Points on a hilly landscape, in no order, each with its height.
A ball rolls from a point to whichever of its 2 nearest points has the largest drop for the distance, and stops where none of them is lower. Distance is the straight distance between rows; heights are no part of it.
(26): [ 20 -19  -9  16   9   5  13 -32   6   5  22  -4   5 -12 -19  24  -3 -10
   7   7 -12  36   0  12 -29  17  14   5  23  -7 -26 -12]  (h 7.24)
(143): [-30  -5 -26 -12 -27  14  -4  19 -16 -13 -21   3   1 -10  -2  -5  -8  11
 -15 -10  25 -38 -17  -5  21 -20 -19  11   4  17   9  35]  (h 4.95)
(997): [ 14  -7  31   4   3  -8   4  44  14  18 -40   6  -9 -10   5   8 -17  24
 -22 -15  14  12  -8   8  -9 -34  -9   5  -8   2  -4 -27]  (h 6.45)
(717): [ -3  10   0   8  -5  17  -9  -7 -12   4  28  15  20  23 -11  -5  24 -14
  16  20 -21  -2  -3  -3   3  22  -8   7 -11  10  24   2]  (h 3.44)
(1304): [ 31  -9   7  21  23   8   8 -30   9  17   9  -4  10  -8 -16  13  -5  -5
  12  17 -17  50   4  11 -29  24   5   6   5  -9 -12 -23]  (h 7.58)
(389): [-13 -22  23 -24  -5 -15  -1  -1   1  30  -5   2 -22   1  -6  21  -7  -4
  -1 -14   3  19 -22   2  12  -1 -27  -8  -7 -25  -3 -21]  (h 7.54)
(1077): [-14  14   3 -12 -24  -5  -5 -29 -24 -29  29  -1   2  10  -9 -11  25 -18
  23   1 -15 -33  13   8  23  17  17 -17   9 -12   0  14]  (h 4.49)
(980): [ 15  14  10   2  24   0   4  26   2   4 -45  12  18 -21  10 -37  -2  10
 -10   4  11  -7   7  15   5 -21 -14  32  -8  19  19  -8]  (h 7.05)
(397): [-12 -22  15   3 -31  -8   2  27  -1   4   7   6  -6   6   8  26  -3  -4
  -7 -24  13 -13 -14   6   2 -21   4   3  -6  18   5  -9]  (h 3.86)
(538): [ 10  -1  -9  -2  -4   1   5  32  27  -2 -32 -11 -20 -25  21   0 -19  13
 -38 -13  20 -15  11   2   4 -39  11   5  24   2 -27  -4]  (h 1.79)
(274): [  0   1  16   7   3   0   3   9  -2   6  -2  13  11  -4   1  -4   9 -11
   8  -6  -1  -6  -1  10   9  -8 -12  15  -8  13  17 -11]  (h 5.16)
(1508): [ -5  26  -9 -14  -5  -2 -11 -37 -21 -21  14   4   2   3 -13 -19  21 -18
  19  22 -20 -20  24   4  29  24   6  -9  12 -26  -3  24]  (h 5.04)
(1342): [  5  32 -34 -10  38  19  -4   8   6   5 -32  -2  13  -6  18 -42  -7  21
 -17  32  -6  -1  25  -9 -10   2 -10  13   7  18   6  22]  (h 6.55)
(517): [  8  -1  41   7   7 -12   7  44   6  -3 -59   7  -3  -8   1  -4 -13  34
 -17 -21  18  -2 -10  19   5 -30   5  -5  -9   0  -2 -10]  (h 6.10)
(454): [-10 -12  33 -10 -20 -10   5   9 -10  10  -6  14  -2  -7  -3  12   4 -15
   8 -15  13  -6  -3  22  18 -18 -18  18  -5   8  11 -23]  (h 4.76)
(1605): [ 10 -27 -18  21 -23  12   6  12  19  14  35   6   7   1   1  29   0 -17
  -8  -8   9  15  -5 -10 -32  -6   1  24  -4  32  -1 -14]  (h 5.21)
(200): [-15  -2  -8   9  -7   3  -1  16   3 -10   2  -3   1  12   5   5   0  10
  -5 -14   4 -23 -13  -4   3 -10   4  -8  -2   5   7  16]  (h 4.63)
(927): [-18 -16  16 -16 -13 -17  -4  -3   4   7   2  -6 -21   5  -4  30  -8   0
  -2 -17  -4   2 -21   8   8  -9  -1 -21   4 -20  -7  -4]  (h 7.23)
(742): [ -4   2 -39   5  -2  23 -10  14  20  23  12 -15  -7  15  10  14 -20  14
 -29  11   5  17 -12 -35 -23 -10 -16  -5   8   9  -4  15]  (h 5.61)
(869): [  7  -5  19  -7  20 -26   6 -24  12  -8   1 -16 -23  -9  -4  13 -10  -2
   7 -19 -11  13   4  13   8   1  22 -25  10 -40 -23  -9]  (h 7.84)
(1364): [  7 -20  21  14  -9 -10  17  -6  -6 -21  41   6  17   9  12  16  10 -16
  20 -18 -10   0   6  10 -28  15  35  -7  -5  24  -7 -31]  (h 6.93)
(829): [-29   3 -12 -20  11  19 -22  -5 -15   7 -27   0   1  20 -26 -18  -2  24
  -4  20   4   7 -41 -20  -1  19 -26 -21 -33  -4  17  30]  (h 5.62)
(287): [-25  23 -15 -18  -6  -8 -11 -25 -21 -29  -3  -5  -5  10 -14 -21  10   6
   7   5  -9 -35   0   2  28   9  10 -25   7 -24   0  44]  (h 5.09)
(969): [  5  28 -28  -5  -4   4  -8 -36 -15 -17  13  -1  -1  -7 -11  -8   8  -9
   9  28 -15  -5  36  -7  15  15  14 -12  29 -32 -17  27]  (h 5.59)
(267): [ 14  18   8  14  28 -15   2 -10   3 -21  -5  -9   0   3   8 -11  -2   2
   9  -1 -20  -1  18   9   7   3  26 -14   5 -19 -12  13]  (h 2.22)
(906): [ 22  15 -10   4  11  -1   3 -42  -8 -10  12  -2   0 -21 -11  -9   7 -16
  18  24 -18  13  37   7   9  25  14  -4  23 -31 -21   5]  (h 6.14)
(117): [ 12   9   5 -36  38  -8  -6  -9  -5  35 -37  10   7  -1   5 -44  -2   2
   8  33   4  31   1 -11   8  29 -47  22 -27  -1  22 -21]  (h 7.34)
(598): [-10   0  28 -18  15 -25  -1 -11  -6  -1 -19  -4  -8   0 -10  -9   1  -4
  10 -13  -3  -5  -5  18  30  12 -16 -12 -12 -29   4  -2]  (h 5.39)
(15): [ -8  21 -13  -8  15  -3  -6 -20  -6 -12  -6  -6  -4   7  -3 -14  -1   7
   2  14 -15 -12  10   2  18   8   4 -21   9 -27  -7  33]  (h 5.60)
(590): [-24   0 -24 -13 -14  25 -14  20 -10  24  -4   8  -2   3  -6  -3  -3   9
 -11  15  18  -5 -30 -28   5 -15 -38  14  -8  24  19  11]  (h 4.21)
(567): [ 25  10   9  12  28  -6  11   6  22  -8 -22  -7  -4 -29  15 -12  -8  -2
 -10  -9  -2   2  23  14   4 -21  18  11  15  -3 -19 -12]  (h 2.05)
(548): [-15 -15  38   0 -22 -13   7  19 -17  -8  -1  11   4  11   2  13   9   1
  12 -23   9 -17 -15  16   8  -9  -1  -6 -15  14  17 -17]  (h 4.32)
(1492): [-12   0  -6   8 -26 -14   8   9  -7 -41  30 -11   1  27  22   4   4  12
   6 -21   3 -47  -4  -8 -11  10  36 -33  -5   6   3  17]  (h 4.54)
(521): [-14   3   0  -8 -31  18  -9 -16 -15   2  40  10  11  21 -16   9  28 -22
  18  13 -23 -10  -5  -3   9  28   1   1   3  -1  18   6]  (h 2.84)
(417): [ 15 -11  15  24   7  -8  15 -20  -4 -16  26   6  17   0   1   7  14 -16
  24  -4 -16  10  17  20 -18  19  27   0   1   9  -6 -25]  (h 7.26)
(210): [ 10   9 -17  21  -3  14  -5  -9   3  -3  28  -6   8  34 -11  24  -3   6
  -3  16 -19  19   6  -9 -21  17  19 -24   6 -11  -2  16]  (h 6.69)
(884): [  6  -8  -4  10 -27 -22   7 -14  -4 -43  32 -16 -13 -10  11  10   2 -23
   9 -27   4 -21  19   5  -6 -20  50 -13  15  10 -28   1]  (h 7.69)
(373): [  3 -34  -9 -10 -17  -2  10 -32   8  11  17  -6 -11 -40  -7  21  -8 -27
   3  -6   6  20   1  17  -7  -7  -2  22  31  -1 -29 -23]  (h 5.42)
(396): [ -2  21  -8 -21   9  -6 -15 -29 -10  -1  -6  -2  -3  26 -17  -3   4  10
   3  28 -26   8   8  -2  14  41   2 -34  -3 -48   0  28]  (h 6.61)
(694): [ -5   5   0  12 -11   8   2   2 -10 -16  29  10  20  19   4  -4  24  -9
  17   1 -12 -22   5   0  -4  17   6   7 -10  21  18   0]  (h 3.97)
(480): [-12  -1  10   5 -20   0  11  22 -17 -21  -1  13  15   0   8 -10  15  -8
   5 -19  19 -43   3  13  14 -10  -4  19 -11  33  25   0]  (h 7.83)
(744): [-19  -8  41 -13   3 -22   7   2 -16 -15 -14   0  -3  10  -3  -1   2   7
  18 -25   3 -19 -18  21  24   6   3 -24 -16 -12  12  -8]  (h 4.87)
(1054): [-10  10 -23 -23  15  13  -6 -15   7  28   2 -13 -12   3   1  -4  -9  11
 -10  21  -8  27   1 -19  -2  16 -19 -11  17 -22  -9   6]  (h 6.95)
(1563): [ 10  -1   1  26   7  -2   3   7  15  -3  16  -3   4  17   5  14  -1   3
  -2  -9 -10   5  -1  -4 -18   1  17 -11  -5   4   1  -2]  (h 6.22)
(388): [  8   0   8   1  -1  -6   7 -23  -4  -9  17   1   1 -25  -3  -4   9 -29
  15  -4  -7  -2  19  18  13  -4   5  14  15  -3  -9  -9]  (h 4.85)
(1307): [-11   9  -2 -25  18   3  -3  -9  -4  17 -14   5   2 -10  -1 -21   0   0
   0  14  -1   1  -1  -3  19  12 -32   8  -3 -13   7   1]  (h 5.91)
(1568): [  8  -5  -7  18 -24   4  10 -12 -10 -22  52   4  19  22   4  19  17 -13
  17   3 -20  -4  15   1 -29  29  39 -17   7   8  -4  -5]  (h 5.74)
(1528): [  7   0  -7  16 -15 -16   6  17  20 -32   6 -13 -10  -2  17   7  -2  -2
 -12 -32  15 -37  17   3   0 -26  33   1   3  13 -14  12]  (h 6.75)
(35): [ 35  13  -4  27  27  13   5 -20   4   4   7   7  24 -11   4 -11   0 -10
  13  26 -20  23  30   9 -13  20   8  21  10   4   0  -5]  (h 4.06)
(1021): [ 11  -6   0   7 -17 -15   5  11  12 -23  -7 -13 -21 -24  17   5  -6 -10
 -15 -29  20 -26  20  10  14 -40  26   3  18   6 -26   1]  (h 6.56)
(508): [  9 -14  -8  26  -8   6  -1  27  22  15  16   0  -1  15   5  28  -6   4
 -15 -13  10  10 -14 -14 -30 -15  -1   7 -16  22   3 -11]  (h 4.81)
(511): [ -3  24 -47  -1  18  25  -2  14  15   8  -8 -10   5  -1  20 -21 -10  19
 -26  25   4  -2  17 -21 -13  -7 -11  10  17  11   0  25]  (h 6.28)
(164): [ 10   8  14  -9  37 -12   3 -12  10  11 -27  -5  -6 -15   9 -19 -11   4
  -2   7 -11  18  15  10  13   9  -9   4   2 -22  -7 -11]  (h 7.95)
(434): [  0   2  23   1  15 -16   8  26  13 -14 -44  -8 -14  -8   8  -2 -11  22
 -20 -25   7 -16  -1  18  10 -28  15 -14   2 -12 -12   3]  (h 5.72)
(1561): [ 21 -14 -20  23  -7  -2  13 -37   0 -16  29 -10   3  -5 -20  28  -4  -5
  12   8  -9  23   7   6 -34  16  35 -11  32 -12 -35   1]  (h 6.84)
(973): [-13  -3  24   3   9 -16   4  14  -3 -19 -23  -4  -7   2   1  -3  -1  16
   5 -22   6 -21 -12  16  15 -13   9 -19  -5  -7   7   7]  (h 5.32)
(1531): [ 17 -11   1   3   4  14   7  -4   8  23  13  13  12 -30   2   2   2 -24
   4   6   4  22   8   5 -11  -6 -19  37   9  17   5 -28]  (h 4.57)
(1380): [  0   1   0   8 -13   0   4 -10  -6 -17  30   6   7  -4   5  -1  16 -23
  16  -9  -6 -19  14  10   5   1  12  11   6  14   3  -3]  (h 4.42)
(40): [-31 -22   3 -17 -41  -5  -6   4 -12   0  16  -1 -13  10  -6  30   1  -8
  -1 -18   5 -21 -28   2  19  -7  -3  -5   2   3  11   6]  (h 3.33)
(1228): [ -2 -35  -1 -12 -29 -10   3 -14   2   2  10  -5 -18 -31   3  27  -8 -30
  -1 -16  15   5   5  16   8 -28   8  15  27   0 -28 -16]  (h 5.78)
(1064): [  1  -2   6 -24   4 -23   1 -39   1  -3  14 -10 -17  -4 -17   4   1 -17
  12  -2 -17  19   8   6  21  29   1 -21   7 -54 -21  -1]  (h 6.41)
(680): [ 29  -5   0   3  23  15   8  -4  13  35  -3   4   8 -29   8 -12  -8  -9
   3  18   1  44   5  -3 -22   0 -17  30  11   9   3 -37]  (h 4.11)
(1441): [-28  -5 -15 -16 -29  -4  -7  -7  -9 -10  12  -9 -15   9  -2  12  -3  -2
  -1 -11   2 -33 -21  -4  24  -9   1 -11  13  -6   4  29]  (h 3.78)
(152): [ -2  -3  18 -10   2 -32  -1 -20   1 -20  -5 -18 -28 -15  -2   2  -7 -14
   8 -24  -2 -11   9  16  24 -18  17 -23  14 -30 -26   1]  (h 7.53)
(551): [  4   5  13  12 -10   5   6  35  -7  -5 -22  19  18 -10   5 -18   6  -1
   0 -11  22 -25   2  13   7 -23 -17  34 -14  32  28  -6]  (h 7.66)
(1317): [ 10  19   1  -6  22   4  -5 -15  -3  11  -7  10  15  -8   3 -25   8  -8
   8  24 -18   3  14   4  13  15 -18  19  -1  -4  13  -1]  (h 6.29)
(127): [  8  -2 -18   3  11  19  -1 -26   8  29  20  -8   0  -1 -10  14  -8  -2
  -2  24 -12  46   0 -14 -23  23 -14  -5  17 -14 -11 -11]  (h 5.75)
(839): [ 19  -1  16   3  -4   6   5  50  15  30 -40  15  -4 -14   9  -2 -12  18
 -25   0  27  16  -3  -3 -16 -40 -17  27  -4  18   3 -31]  (h 6.76)
(685): [  4  29 -19 -10  25  -3 -12 -28  -4  -2 -15  -9  -4  13  -4 -11  -8  17
  -2  34 -22  10  25  -7  10  24   7 -25  13 -40 -11  32]  (h 6.11)
(500): [ -6  -9 -17  18 -32 -17  11  18  18 -27  29 -13  -5  23  20  19  -5  10
  -9 -29  14 -35   5 -14 -22   3  37 -16 -10  14  -1  10]  (h 4.05)
(706): [ -2 -27  18  14 -22  -9   1  31  12  12  10   5 -13  16   4  39  -4   6
 -12 -21  14  10 -20  -8 -22 -24   1  -4 -18  18  -1 -20]  (h 4.35)
(57): [  6 -16  12 -11 -13 -19   8 -41  -6 -11  18  -4 -11 -35 -13   5   5 -43
  18 -13   4   3  16  25  15   0   6  12  16 -11 -23 -20]  (h 5.29)
(1071): [ 14  20 -10   1  37   8   0  12  12   8 -31   3  14 -14  15 -33  -6  13
  -8  17  -3  -3  13   4  -1  -9 -13  23   1  12   9   2]  (h 6.81)
(72): [-17  -8 -12  10 -31   5  -1  22  -5 -13  23   2   7  25   4  12  12   3
  -3 -12   8 -32 -14 -11  -3   1   2   3 -12  25  19  13]  (h 5.01)
(43): [  9   7   0  22  -7 -13  15  12   4 -36  15  -4   5  -2  22 -13  11  -7
   4 -25   3 -40  27   9   0  -9  35   2   0  19  -5   1]  (h 6.97)
(735): [-15   5  -2  -2   0  25 -15  14 -17  16 -10  16  11  16 -21 -16  11   6
   7  21  11   1 -39 -22   0   0 -30   6 -36  20  29   7]  (h 5.70)
(1323): [-18  -4  10  -5  20   0  -4  24  -5  -6 -51   1  -3  -2  -9  -9 -15  35
 -16 -15  16  -6 -27   5   3 -14  -9 -16 -17  -2   9  17]  (h 3.77)
(171): [ -1  -7 -14  22 -10 -10   5  30  25 -17   4 -15 -10  21  17  16 -12  23
 -21 -28  12 -20  -4 -12 -17 -15  25 -15  -7   3  -2  16]  (h 3.50)
(1102): [-29  -5 -14 -38 -15  18 -13  13 -18  37 -16  12  -7  -7  -9 -10   0   8
  -7  18  23   5 -29 -25  11  -1 -57  21  -5   9  17  -3]  (h 3.66)
(825): [  0  -5  23  23   7   1   0  46  -2  -4 -39  13   9   9  -4  -5  -2  29
  -7 -13  24  -5 -26  -3 -11 -23  -3  -1 -40  24  18  -7]  (h 3.74)
(1063): [ 23   5  -2  31   4 -13  15   3  15 -36  17 -10  -1   0  17   1   3  -4
   2 -20  -4 -17  30   3 -16  -3  45  -6   5   7 -17   2]  (h 7.20)
(758): [ 22  -6   3  19   4 -13  11 -42  -6 -26  21  -7  -1 -11 -14  12   5 -12
  24   4 -16  19  22  16 -13  18  40 -14  26 -22 -33  -5]  (h 6.33)
(1248): [-30  12   2 -13 -10  -5  -3 -13 -25 -38 -11  -3   1   4 -11 -21  11  -1
  15 -12   4 -43  -7   7  31   3   8 -18  -3  -5  12  32]  (h 4.65)
(1347): [ 30  -7   0  22  -4   7  13  42  31  16 -10  10   5 -17  14   8  -6   0
 -26 -13  20   8  14   0 -21 -28   1  33  -4  25   1 -28]  (h 7.27)
(1047): [ 23   5  -8  13  16  14   2  37  22  26 -20   3   5 -11  16  -8 -11  10
 -24   5  15  20   2 -15 -24 -27 -12  26  -3  22   6 -23]  (h 7.04)
(992): [-13 -17   1   8 -41   9  -3  24  -7   1  33  14   8  20   4  23  13 -12
   3 -14  13 -19 -17  -9 -10  -6  -5  18 -22  42  21 -11]  (h 5.31)
(283): [ -5   5   9 -22  11 -16  -3 -27  -4   3   0  -3  -8   5 -16  -9   6  -8
   9   6 -16   0   2   7  25  33 -12 -15  -5 -40  -2   6]  (h 5.90)
(1192): [ 10 -12  12  24  -2 -13  13  15  12 -19  30  -3  10  20  16  19   3   3
   4 -21  -3  -7   3  -2 -30   9  34 -17 -13  17   1 -15]  (h 6.57)
(859): [ 16  -5   9  21 -13   2   9  37  10   7  -5  16  14  -6  12   3   6  -4
  -9 -15  19 -10  10   5 -11 -26  -5  33 -13  32  18 -21]  (h 7.47)
(1474): [ 14  -1 -22  17 -10  29  -8 -22   2  18  31  -5   6  20 -19  28   1  -1
  -2  29 -17  42   0 -11 -33  26   2 -13  12 -13  -9   2]  (h 6.23)
(935): [ 29   5  -6   7  23   9  13 -23   7   9   2   0   9 -37   3 -14  -4 -15
   9  15 -10  29  21  11  -6  11  -1  24  24  -4 -14 -19]  (h 3.43)
(212): [-26   4  -8  -7 -25   1  -4  -4 -16 -29  16  -5   0  20  -2  -1   8   1
  10 -12  -2 -42 -16  -1  16   6  11 -18   1   3  13  31]  (h 4.20)
(886): [-13  16 -42 -13   9  28  -9   8  11  27   0 -13  -6   5  16  -9 -13  17
 -24  22   7  16  -2 -32 -17  -2 -23   0  20  13  -2  11]  (h 5.96)
(155): [  6  18  10   0   9   2 -13 -24 -10  -2   5   1   9  34 -18   3  14   5
  13  30 -33  14  17   1   5  46  15 -30  -4 -34   8  15]  (h 7.10)
(525): [ -7  10 -17   8  12  14  -6  14   7   4  -2  -3   7  16   0  -5  -7  15
 -14   7  -1  -6 -11 -12 -10  -7 -13  -2  -3   7   8  22]  (h 5.07)
(9): [  9  19  -7  17  25   8  -1  14  -2 -17 -19  10  28   1   7 -36   9   8
   1  12  -4 -25  10   7   2  -1  -7  23 -18  27  25  20]  (h 8.17)
(1088): [ 21  -7  11  23  18   8  -2 -11   9  16  19   0  10  15  -8  17   2  -4
   9  10 -19  41  -8   0 -24  12   7  -3 -14   0   1 -19]  (h 7.90)
(585): [-25 -15   3 -12 -32   8 -14  -2 -10  11  28   4  -6  24 -12  18  11 -11
   3  -1  -8 -10 -32 -11   6   8 -11  -4  -9   2  15   4]  (h 2.79)
(1509): [-31  -8  10 -23  23  -5  -6   3 -16 -13 -58   7   0 -14 -22 -21 -15  31
  -7 -13  17  -4 -25   9  17   5 -11 -23 -26  -9  11  28]  (h 4.43)
(1050): [ 12   0  30  25  22  -2  -4  37   4   7 -35   4   1  22  -3  -3  -6  27
  -1  -2  11  19 -30  -9 -15 -22  -6  -8 -47  16  11 -15]  (h 3.01)
(82): [  7  18  10  15  10 -17   1 -14 -12 -33  12  -4   6  18   8 -10   8   7
  20  -1 -21 -17  18   9   5  15  37 -29   1  -9  -3  12]  (h 3.16)
(69): [  4  -9 -18  18  -4  13  -5  10  22  21  21 -11  -8  18   1  28 -16   5
 -20   2   1  26 -17 -22 -29  -9  -2  -3  -1   7  -6   3]  (h 5.23)
(1133): [ -5 -22  15 -16 -30 -25   1  -9  -1  -7  -2 -14 -29 -23   5  22 -10 -19
  -4 -28  13 -11   6  17  23 -38  15  -2  21  -9 -29  -7]  (h 6.08)
(1163): [  6 -18   4   8 -28 -11   6  43  23  -2 -21  -3 -19 -13  16  23 -19  13
 -36 -27  26 -14   4   6   1 -39  14   5  14   4 -20  -6]  (h 2.39)
(1046): [ -4  10  -6 -14   9 -14  -5 -16   4 -13 -10 -14 -24 -22   3  -9  -8  -7
  -4  -8  -4 -13  14   2  20 -19   8 -12  23 -27 -25  13]  (h 7.25)
(1108): [-24 -14  25 -25  -4 -16  -5  -5  -8  16  -8   3 -13  13 -20  14  -2   1
   4 -13   4   5 -36   2  19  11 -25 -19 -22 -24  11  -8]  (h 7.28)
(1257): [-22  -7  -2   1 -10  22  -6  30 -19   1 -24  22  13   3 -17 -12   3  18
  -1  -1  27 -13 -36 -12   0 -11 -22   8 -33  29  30  14]  (h 5.28)
(639): [  4  25  -9 -26  32   7  -6 -24  -9  20 -17  11  18  -7   2 -43   9  -1
  10  42 -14  14  21  -4  11  32 -32  22  -7  -4  20   3]  (h 6.63)
(409): [ 18  13  -3  19 -14   5   2 -24 -18 -26  35   9  23  11  -3   3  23 -14
  22  20 -24  -2  34   5 -10  32  36 -13  11  -2  -4   0]  (h 5.22)
(828): [-29  -9 -14 -37 -26  14 -10  27 -12  37 -25   6 -16 -12   7  -2 -10  18
 -19  12  31   4 -20 -21   9 -18 -45  21  15  15   6  -2]  (h 2.99)
(523): [-22   0 -20 -22  -8  17 -16  -9   2  28  14  -5 -14  13  -9  11  -5   4
  -7  17  -7  12 -23 -21   0  11 -25  -9   6 -13   2  11]  (h 6.54)
(141): [-18  -9  -2   4 -26  17   1  44 -13  -6 -38  18   7  -7 -11  -6  -8  25
 -14 -14  40 -18 -23  -4   1 -24 -16  16 -20  29  18  19]  (h 4.88)
(916): [-17  -7   7 -26   5   6 -15   9  -3  42 -15  -1 -23  14 -14   4  -5   8
  -4  17  14  33 -44 -31  -1  -3 -45  -6 -28  -7   3 -15]  (h 6.47)
(1145): [ -4   7  13  -3  35  -2  -6  11   2  12 -44  -3  -1   3  -1 -17 -12  25
 -10   3   2   9 -18  -2   1  -4 -18  -5 -20  -1   6   3]  (h 2.97)
(555): [ 25  -5  21  25  15  -4  14   2   5  -6  15  11  21  -7   9  -1  13 -15
  18  -8 -10   7  16  21 -15   3  17  17  -9  23   7 -27]  (h 7.56)
(895): [ 14   5  -1  24  -3   6  -1 -18  -9 -14  29   0  16  35  -8  23   9   5
  12  21 -28  21  16  -2 -26  36  41 -33   3 -14   1   5]  (h 7.12)
(94): [ 18   9 -11  22  20  13   4   7  17   8   4  -3  13  -2  11  -1  -6   4
  -7   7  -7  12  11  -3 -17  -1   3  11   6   9   1   0]  (h 5.84)
(420): [ 14  11  10 -20  42  -6  -4 -17   4  29 -23   0   1  -4   4 -27  -6   2
   5  21  -9  31  10  -2  10  30 -29   9 -13 -19   5 -15]  (h 7.67)
(882): [-17 -11  13 -33   9 -10 -11  -1  -5  31 -21  -3 -20  11 -18   1  -8  12
  -6   1   9  26 -35 -14  10  16 -38 -19 -27 -30   3  -9]  (h 6.91)
(181): [-18 -13 -12 -24 -15   6  -1  12   2  32  -5  -1 -15 -16  10  13 -12   2
 -14   3  13   4 -10 -12  11 -16 -32  15  15   2  -2  -4]  (h 3.69)
(414): [ 15  19   6   4  38 -13   5  -1  16 -16 -27 -14 -12 -11  14 -17 -12   9
 -10  -8 -10  -5  19   7  10 -17  24 -11  13 -18 -23   8]  (h 1.21)
(1485): [ -3  20 -16 -41  29   8 -12 -16  -8  33 -16   7   5   5   0 -43   4   5
   1  47  -3  33   9 -20   3  42 -44  13 -14  -2  14  -6]  (h 6.99)
(716): [ -8  -5  -2 -11 -23  15  -2  -4 -12  12  24  16  13 -12  -3   8  13 -33
   7   2   2 -11   0   6  16  -4 -23  37   6  22  16 -12]  (h 8.12)
(944): [ 25  -1   1  -7  30   9   2 -21   5  42  -2  -1   3 -17   1 -12  -9  -5
  10  28  -6  59   9 -10 -17  29 -25  18  -2  -6  -2 -37]  (h 4.67)
(695): [  4  14 -21 -15  18  -4   2 -24  10  -5  -6 -20 -25 -26  11 -13 -11   1
 -11   5  -3   7  20 -10   9  -5   8 -10  38 -26 -36   9]  (h 6.96)
(1251): [  8 -35 -11  -1 -12  11   8 -12   6  22  18   5   6 -33  -5  24  -4 -24
   1   0   9  29  -6   7 -23  -6 -12  32  22  18 -15 -28]  (h 5.00)
(135): [ -1   3   4 -16   8   4   1   7   0  21 -16   6   3 -20   6 -11  -3  -4
  -2   7   6   3  -1   2   9 -12 -25  20   3   2  13 -11]  (h 5.53)
(331): [-14   1  -2 -18  -3  18 -15   5  -7  36  -4   9  -3  16 -18  -5   7   1
   2  25   6  19 -41 -28   2   0 -41   5 -29   6  17 -11]  (h 6.09)
(1330): [-21 -15  -6 -23 -39   9 -12 -24  -7  13  42   2  -5  15 -17  27  16 -24
   7   7 -17   1 -19  -4   8  20  -6   1   4  -9   5   3]  (h 2.13)
(264): [-13  -5  -9  -8  -9   1  -2  11   8   6  -4  -5 -11  -5  10  13 -11   4
 -14  -8   7 -10 -12  -6   7 -24 -10   1  13  -1  -3   6]  (h 4.19)
(167): [ 16  16  -7  20   9   9  -1 -15  -4 -10  22   7  20   4   0  -5  12 -10
  13  18 -22   3  29   6  -1  19  14   5   7  -3   5   5]  (h 4.64)
(611): [ -1 -10  27  -3 -24 -20   8  14  -1 -16 -20  -6 -19 -19   9  13  -6  -6
  -5 -29  21 -20   9  29  23 -42  14   0  15  -3 -19 -11]  (h 6.34)
(1115): [  9 -18   8   4 -10 -22  11 -43  -7 -24  29  -5  -3 -24 -12  12  11 -32
  29 -12  -8   7  15  24  -7   4  31   1  20  -6 -31 -15]  (h 5.76)
(1391): [ 28  -8   1  14  17   1  17  -9  17   2  -1  -7   2 -37   8   1  -6 -13
   0  -7  -1  17  17  14 -12 -12  13  24  24   3 -21 -23]  (h 2.77)
(168): [ -6  -2   1  11   4  14  -4  46  -5  -8 -56  15  12  -4  -7 -19 -11  39
 -19  -8  33  -2 -24  -7 -13 -24  -8   2 -35  26  15  14]  (h 4.36)
(1120): [  2 -12 -11  17 -26  15  -3   8   1   9  45  13  16  15  -2  18  16 -20
   6   0   0  -1  -5 -12 -20   4  -4  25 -12  35  16  -5]  (h 5.54)
(110): [  6  -5 -12 -21  21  12   1 -22  10  42   6 -12 -11 -17   2  -2 -12   1
  -1  21  -1  58   5 -17 -18  26 -21   6  18 -14 -13 -29]  (h 5.20)
(1522): [-16  -1   0  -7 -25  -7  -2  -4 -10 -23  29  -7  -4  32   3  14   8   3
   7  -9 -11 -27 -18  -2  -4  11  26 -37   0  -5   5  18]  (h 4.68)
(751): [ -1   4  15 -19  22 -14   5   4   7   8 -36  -5 -10 -25   9 -11 -13   9
  -7 -10   4  -1   6  11  19 -12 -12  -1   6 -21  -9 -11]  (h 8.19)
(786): [  2 -20  -2  20 -30 -16   7  39  28  -9   2  -9 -15   8  18  29 -14  11
 -26 -36  23 -18   3  -2 -15 -24  24   0  -6  12  -7  -2]  (h 2.96)
(1626): [ 20  13  -5  20  -6 -19   2  -9   1 -43  13 -15 -14 -16  11 -11   7 -13
   6 -22  -2 -23  33   0   4 -20  44  -8  19   2 -30  12]  (h 7.46)
(1376): [-30   3 -17 -23 -10  23 -23  -3  -9  23   0  -4  -5  27 -25   1   3  11
  -7  23  -4   4 -38 -30  -1  15 -31 -14 -15  -9  15  23]  (h 6.13)
(1286): [  7   9  19  12   9  -1  -5 -16  -8  -9  22   3  14  30  -5   8  14   2
  19  12 -28   9   3   4  -3  34  21 -26  -8 -14   8  -1]  (h 7.55)
(279): [ 29  12   9  32  21   0   9  16   9 -11  -1   9  24  -3  16 -17   7  -5
   3  -5  -7  -7  22  11  -7  -2  12  23 -11  24  16  -9]  (h 7.76)
(344): [-14  -1  11  -7 -22   3   6   2 -23 -10  14  15  13  -3   0  -5  20 -26
  17  -9   8 -33   3  18  26  -4 -13  23  -1  23  23  -7]  (h 7.97)
(821): [ 18  18   1  28  25   1   2   8   1 -18  -8   8  28  18  11 -26  11   9
  10   5 -16 -16  17   6  -3  11  13   6 -16  16  17  14]  (h 7.98)
(290): [ 21  20 -21   2  22  -3   4 -33   0 -11  -1 -12 -12 -27   0 -12  -9  -4
   5  19 -13  17  37  -7   1   8  17 -11  35 -30 -35  13]  (h 6.59)
(488): [ 12   4  22   9  34   1  -7  21   9  26 -35  -4  -3  10   2  -4 -13  19
  -7   9   3  31 -21 -11 -10 -12 -14   0 -28   5   7 -20]  (h 2.02)
(468): [-24  -2 -21  -9 -27  14  -7  11 -11   5   1   7   3  -5  -2   0   3  -5
  -8   1  13 -26 -12 -10  17 -14 -26  19   4  17  15  21]  (h 4.66)
(1010): [-11  18  11  -5 -11 -15   3 -12 -27 -47  18  -4   5  19   4 -16  19   1
  25  -4 -15 -41  11   7  14  15  30 -34   2  -5   2  15]  (h 3.93)
(383): [ 11  22 -21  22  19   9   2   9  14 -10  -2  -4  12  11  11 -11  -3  14
 -10   9  -8  -6  16  -7 -10  -2  10  -2   1   2   0  25]  (h 5.49)
(607): [-36  -2  -7 -29  10   2 -14 -10 -16  -3 -34   1  -2   7 -25 -17 -10  24
  -5  -2   7  -4 -36  -4  14  20 -21 -26 -25 -19  14  33]  (h 5.08)
(703): [-15 -15   7 -21 -16 -19  -4 -29   0   4  23 -11 -21   3 -12  23  -3 -17
   3 -10 -11   8 -13   4  15  12   4 -21   9 -38 -11   0]  (h 6.88)

Call two points neighbours if one is among the 2 nearest of the other. Go from one point of each pair to the other, from neighbour to neighbour, staying as low as possible. Name the highest point that can't be avoided.
(488), (828) -> (143)
(488), (397) -> (1120)
(828), (680) -> (1054)
(1330), (680) -> (1021)
(680), (744) -> (389)
(538), (1330) -> (1522)

For each start below, name the point where the ball stops.
(882) -> (488)
(884) -> (680)
(420) -> (397)
(980) -> (397)
(1626) -> (680)
(9) -> (397)
(821) -> (828)
(155) -> (1330)
(1304) -> (1330)
